Each row is a point on a tangle of strands that fork and nearly touch. The rows are in no order.
Points whose rows are less than 72 apart are linked; no others are.
Tup: 25 -9 4 -20 13 14 -27 30 -20 -12 24 -31 7 13 -15 24 -6 -2 13 15 -14 23 4
fugu: -26 32 42 -13 -22 -39 -39 14 23 26 -35 3 -42 -18 -45 13 5 10 0 -52 -6 0 3
Bolur: -3 -16 3 29 25 11 15 20 -20 37 5 -13 28 17 6 19 20 -12 -79 42 10 -46 -19
raf: -17 -15 -22 18 35 11 32 -59 -12 -8 -24 42 23 -6 42 -13 -1 7 -4 8 41 19 -18
dal: -8 1 20 29 53 0 7 39 -24 8 12 -4 10 -13 1 35 4 -22 -51 19 13 -21 -29
Zigut: -2 -15 -5 15 42 4 -23 -31 -16 -53 16 -1 15 -32 22 2 -31 9 70 -27 12 71 -20
Beru: -54 -9 3 27 -43 -18 -47 -28 11 43 -27 -2 13 -38 14 -9 5 4 11 -23 8 24 4
zuk: 9 11 2 24 61 -1 47 -34 -31 -35 -13 44 -47 -12 13 -10 -13 -4 19 -42 21 12 -26
gona: 9 -17 -25 9 37 14 48 -50 -16 -25 -13 30 13 4 37 -12 2 1 -4 18 35 1 -21
Bodo: 14 -3 1 -17 -72 -17 25 -6 28 65 -27 13 1 40 -26 -21 21 -12 -13 15 -29 -45 31
sumil: -39 -4 25 40 57 -10 -9 -7 -27 -15 -6 16 3 -46 23 22 -11 -6 11 -26 25 35 -44
Lofel: -13 9 21 -33 -59 -41 -29 28 41 42 -23 -10 -39 6 -59 10 -1 -11 20 -33 -36 9 31
Kebe: -2 45 11 -18 57 -24 8 75 18 -16 36 9 -63 -12 -39 51 -21 -8 -8 -31 -2 1 3
laf: -9 -6 -21 -13 -48 0 -19 -52 12 -25 -16 1 20 -13 16 -42 -11 20 53 -4 2 30 21
rabu: 25 -29 -10 34 56 24 59 -9 -30 -9 13 5 20 17 35 13 7 -15 -21 31 23 -22 -32
beb: 58 7 17 -45 20 12 11 55 -19 -56 66 -38 -7 37 -1 18 -32 4 17 4 -23 6 18
Rut: 12 -22 -10 -9 17 21 -25 7 -23 -20 25 -29 32 0 4 4 -1 -3 17 17 -5 29 -8
kevun: -55 -2 -7 31 -51 -21 -57 -34 13 33 -23 -7 6 -42 25 -14 -12 13 45 -35 8 39 17
Foz: 67 14 17 -47 18 2 6 18 -17 -53 27 -4 -34 26 -22 3 -29 23 44 -26 -15 6 28
vulov: -21 -29 -29 37 10 25 14 -44 -4 18 -9 0 60 5 43 -11 21 -1 -30 40 30 6 -22
Ruras: -18 48 29 24 64 3 1 67 25 -34 24 31 -49 -35 -16 51 -1 -30 -42 -12 0 -32 -36
gepu: -6 21 33 14 52 -15 0 37 -12 -10 -2 19 -39 -29 -19 31 -12 -7 -16 -33 3 -2 -23
nebe: 4 3 -9 -33 -49 -25 -10 39 37 54 2 -24 -18 49 -41 1 8 -9 -8 13 -39 -27 26
Sulan: -20 -15 9 28 61 -7 -5 -5 -31 -26 1 6 0 -40 18 24 -16 -7 36 -31 15 47 -38
Lazi: -29 -9 -35 23 -33 21 -36 -45 16 -16 -9 -11 40 -19 47 -33 -25 26 35 9 13 47 1
Fatug: -16 2 -19 -47 -50 20 -47 66 16 23 11 -54 11 23 -26 12 17 -24 -6 33 -43 16 17
tuniz: 63 20 7 -32 42 -13 1 35 -6 -40 34 -3 -66 16 -33 28 -32 16 47 -42 -19 18 13
faf: -1 -26 1 36 48 15 27 6 -31 8 9 -8 27 -3 22 21 6 -18 -39 24 19 -14 -32
mik: -12 -5 14 15 -14 -11 -1 2 6 50 -21 -1 14 13 -8 1 26 -2 -57 15 -7 -55 1
sulu: 23 -11 -12 -19 -69 0 22 -12 19 34 -15 2 16 41 -11 -28 22 -11 -8 32 -31 -43 28
Razo: 21 39 7 -24 53 -24 12 64 7 -26 47 10 -84 -8 -47 47 -32 -2 12 -47 -12 11 8
zevos: -55 -1 30 39 38 -10 -30 -26 -14 -4 -16 22 13 -51 26 10 -6 5 10 -38 41 37 -36
Lopu: 10 -8 -10 -35 -61 -5 -14 -39 10 -23 -11 -2 11 -3 -8 -41 -1 14 57 -9 -18 13 34
mozeg: -18 6 29 17 17 -17 -14 -3 -7 27 -23 7 0 -17 -8 5 12 3 -30 -18 12 -23 -12
loran: -8 -6 -15 16 25 8 -27 -44 3 -51 5 9 30 -28 39 -21 -42 24 65 -11 19 74 -8
kob: 23 -30 -23 6 -10 42 21 -8 -16 6 16 -22 50 33 20 -15 27 -3 -37 65 6 -24 -4
limin: -21 19 25 25 40 1 -6 60 3 11 5 -2 10 -12 -6 41 9 -33 -76 31 16 -41 -26
Mep: 40 -19 -16 19 21 28 51 1 -17 14 21 -9 20 39 20 9 15 -6 -53 55 14 -55 -8
Som: -15 -8 8 18 7 -9 -2 -12 -11 33 -24 2 20 -3 2 0 17 4 -38 1 14 -23 -10
lidat: -21 29 37 -24 -47 -47 -25 19 39 41 -32 12 -55 6 -57 7 2 11 4 -55 -26 -12 22
sim: 0 -23 -29 -15 -67 24 26 -40 6 -2 -8 2 40 23 19 -51 27 -1 -8 60 1 -27 6
Mupo: -34 -9 -42 8 -67 27 -3 -56 25 -6 -11 2 50 -4 49 -48 -6 13 12 42 8 21 3
gata: -57 -17 -4 29 -33 -2 -40 -21 1 47 -18 -19 35 -26 18 -7 21 -4 -21 0 8 8 -5
zuza: 7 -35 -21 14 22 46 35 -24 -18 -37 23 -4 61 14 45 -16 6 -5 -11 49 25 11 -24
tipun: -16 41 40 46 62 -2 -5 40 -3 -35 0 39 -50 -38 -2 33 5 -30 -31 -24 9 -30 -61
Fipi: 20 16 3 6 44 -9 27 -32 -25 -19 -21 38 -44 -8 -7 -16 -5 12 20 -49 17 15 -4
revu: 10 25 19 9 58 -18 16 48 -9 -10 25 9 -56 -17 -24 40 -18 -9 -17 -26 -6 -10 -18
gafos: 32 -26 -4 -2 2 59 22 23 -28 -12 45 -40 55 43 25 -5 10 -4 -39 60 -5 -17 -6
Kab: -40 17 40 -3 1 -29 -66 7 -3 2 -28 -4 -24 -65 -25 19 -6 4 27 -58 18 49 2
guraf: -13 -20 -7 12 -14 4 -3 17 -4 52 -4 -25 27 18 -6 7 26 -8 -59 37 -6 -35 -4
gogiz: 29 6 -2 -38 -56 -29 5 26 42 44 -4 3 -31 60 -43 -6 3 3 9 -2 -43 -39 35
tef: 17 -27 1 -1 14 53 14 31 -42 -49 66 -47 63 16 30 1 -11 -7 -4 36 -9 27 -19
sodan: -38 -13 -11 37 44 6 22 -66 -8 -11 -20 49 24 -24 50 -7 -12 13 2 -8 42 36 -26
regik: 41 5 6 -42 -66 -29 8 -1 32 29 -18 10 -32 39 -45 -13 6 4 31 -20 -44 -20 40
Bekub: -17 -10 -21 3 -59 -1 -46 -38 18 3 -13 -13 21 -20 16 -29 -11 11 57 -10 -7 34 21
Gav: -44 9 29 12 16 -24 -53 -13 -8 2 -25 5 -11 -65 -6 13 -11 14 28 -55 27 53 -8
Lidig: -48 -13 -8 11 -42 10 -35 24 4 61 -10 -36 38 -14 -2 8 28 -24 -54 28 -19 -4 -9
Vina: -35 -4 -20 23 -44 -4 -61 -36 18 0 -14 -19 13 -34 24 -20 -22 18 59 -26 3 57 16
Bav: -15 29 22 18 54 1 11 68 19 0 29 15 -12 -13 -8 48 1 -31 -73 15 10 -52 -26
leg: -40 20 41 -14 -23 -38 -56 19 18 22 -34 -6 -29 -46 -40 18 3 4 12 -48 -3 29 13
fopa: 28 4 11 -46 -68 -30 -16 -3 31 19 -20 1 -30 25 -45 -10 0 9 51 -33 -44 3 45
Tuti: 56 4 -22 -21 -8 10 60 -21 -5 0 0 20 -20 37 2 -19 11 11 -34 43 13 -73 16
Roz: 48 4 12 -28 23 13 -5 44 -21 -35 41 -29 -3 22 -7 23 -16 -1 22 14 -19 15 12
dit: -19 -13 -18 7 -33 -8 -6 -54 10 17 -30 8 19 -9 22 -23 16 13 18 4 11 8 12
Kile: 10 -30 -31 4 -41 32 25 -29 -3 11 -2 -8 52 27 21 -31 34 2 -25 61 3 -28 -1
Bulo: 24 -30 -5 1 17 49 10 19 -32 -35 45 -35 49 25 27 -2 4 -1 -9 40 -5 6 -11
Pim: -43 -7 28 51 75 -1 16 -22 -26 -25 -12 33 -3 -34 41 8 -4 -9 -4 -36 29 14 -58
Vena: 55 13 -26 -26 -27 -2 55 -14 6 0 -3 23 -30 37 -11 -20 13 13 -19 26 -8 -68 32
lata: 20 6 1 -18 -11 -21 -1 -30 -1 11 -28 13 -26 -2 -21 -11 9 23 35 -36 -5 3 17
vate: -5 -38 -27 38 36 41 35 -34 -15 -10 7 6 61 8 53 -6 12 -9 -22 50 33 11 -30
Matep: 54 -6 -21 -10 8 22 60 -13 -15 -5 6 9 6 36 15 -11 10 6 -35 53 21 -60 10
nidif: -15 47 20 10 59 -5 3 76 35 -15 36 20 -32 -16 -18 51 2 -28 -57 -4 6 -48 -27
Dadem: 28 2 6 -45 -77 -12 -9 -17 25 -12 -9 -3 -3 13 -25 -37 0 7 58 -18 -38 7 49
gadu: 17 -26 -13 9 21 33 18 -25 -19 -38 15 -6 48 7 33 -16 0 4 13 31 18 18 -14
nove: -1 13 -12 -39 -25 -26 -14 63 31 39 15 -34 -19 48 -38 22 10 -7 -19 22 -28 -23 27
kaz: -55 -21 -22 24 -36 16 -43 11 -2 50 -5 -31 43 -27 12 2 18 -17 -34 25 -3 15 -14
viguv: -20 -22 -38 -6 -66 26 13 -53 15 -2 -7 8 46 4 37 -53 10 3 -3 56 13 -2 4
nebo: 9 -10 -7 -10 -16 -8 -11 -34 4 2 -21 2 -4 -3 -4 -13 11 14 29 -16 3 7 15
Sefir: -37 25 16 -30 -41 -41 -38 53 47 44 -20 -23 -28 1 -57 21 11 -19 -1 -14 -28 9 28
kibok: -1 -15 1 24 66 -3 1 -18 -30 -51 9 10 -9 -32 21 18 -22 1 63 -37 6 61 -33
Dumot: 17 -8 -2 33 41 13 44 20 -12 28 31 -2 9 20 19 21 7 -11 -76 36 11 -66 -22
zef: -3 22 27 14 17 -21 -4 -12 -9 13 -26 24 -32 -8 -22 -4 8 13 -16 -40 10 -15 -6
Vuze: -43 -2 -2 -11 -42 -12 -45 40 22 48 -13 -33 8 -17 -31 17 16 -26 -23 12 -27 17 15
ranil: 26 -14 -18 -25 -66 18 23 -14 4 3 -7 -7 25 39 -2 -36 22 -2 -10 47 -22 -42 26
Rumu: 19 17 12 2 26 -18 10 -21 -17 -1 -22 19 -45 -8 -22 -6 -1 20 18 -49 6 5 6
Nikol: -53 10 18 -16 -54 -22 -48 45 41 54 -23 -24 -2 -21 -35 16 19 -27 -15 -9 -26 16 24
viv: 40 28 -13 -29 -36 -29 37 -10 27 25 -21 31 -68 38 -43 -22 4 17 -1 -27 -26 -52 39
met: -32 -14 -44 19 -58 35 -30 -40 17 -10 -5 -24 53 -10 44 -47 -16 14 25 21 0 35 3
vot: 26 -21 -2 -5 26 21 -2 -11 -26 -42 22 -15 25 0 12 -6 -12 3 31 6 6 27 -8
retez: 26 7 -3 -28 -75 -26 25 -24 27 37 -31 34 -24 30 -27 -24 12 -7 16 -2 -26 -33 39
rig: 35 32 7 -30 41 -24 -4 48 -1 -25 29 3 -79 -1 -47 42 -35 3 36 -45 -15 25 13
Geso: -45 -3 7 22 11 -16 -33 -39 -1 10 -22 11 6 -43 19 -3 -9 20 27 -46 32 42 -5
ket: 72 18 15 -51 18 10 36 15 -22 -67 37 -7 -24 25 -12 -13 -30 23 32 -16 -13 -9 34
rugir: -6 16 -24 -52 -37 -4 -30 77 33 34 24 -52 -7 48 -36 22 11 -20 -11 35 -31 -2 23
tukin: -15 2 10 37 74 -6 39 -37 -27 -28 -17 50 -23 -20 29 -5 -9 1 7 -44 24 22 -37
puniz: 70 13 20 -45 21 16 49 27 -30 -71 67 -26 -8 34 11 -3 -36 10 17 -2 -21 -9 31
fod: 25 -14 -18 11 31 16 41 -31 -23 -7 -6 15 15 8 20 -3 13 -1 -14 27 26 -18 -9
gobe: 50 24 -26 -35 -35 -15 50 -16 12 9 -15 28 -54 35 -27 -21 9 18 -9 2 -14 -67 35
kal: -20 -3 -21 11 -3 14 -35 -53 7 -46 -1 -6 35 -24 43 -35 -44 28 54 2 15 69 5
Donud: -15 28 48 34 59 -4 -10 21 -15 -21 -11 34 -35 -36 -7 20 -2 -12 -23 -33 13 -13 -48

A fork is a point with three links. Follow the links from the first point to the second and name the forks in between, in order.
fopa; tef: regik > sim
zef; Lazi: Rumu > sumil
lidat; kal: sumil
Lazi; Som: sumil > Rumu
Kile; zuk: sim > sumil

Follow the links from the first point to the second, and from the first to the third. Name the last point that the two ways share.
Mep; zuk; dit: Rumu
loran; leg; Som: sumil
kal; tef; laf: sim
kob; zuk; Dadem: sim
Gav; Dumot; loran: sumil
nove; viguv; kaz: regik
dit; mik; Sulan: Rumu

Name the points in between on the shortest way along the links from the first point to the second, in order.
gona; Ruras: fod > rabu > faf > dal > limin > Bav > nidif
Lopu; Lazi: Dadem > fopa > regik > retez > Bodo > sulu > ranil > sim > viguv > Mupo > met
rig; Tup: tuniz > Foz > ket > puniz > beb > Roz
Lofel; zuk: lidat > fugu > leg > Kab > Gav > Geso > zevos > sumil > Pim > tukin
nidif; Foz: Ruras > tipun > Donud > gepu > revu > Kebe > Razo > rig > tuniz
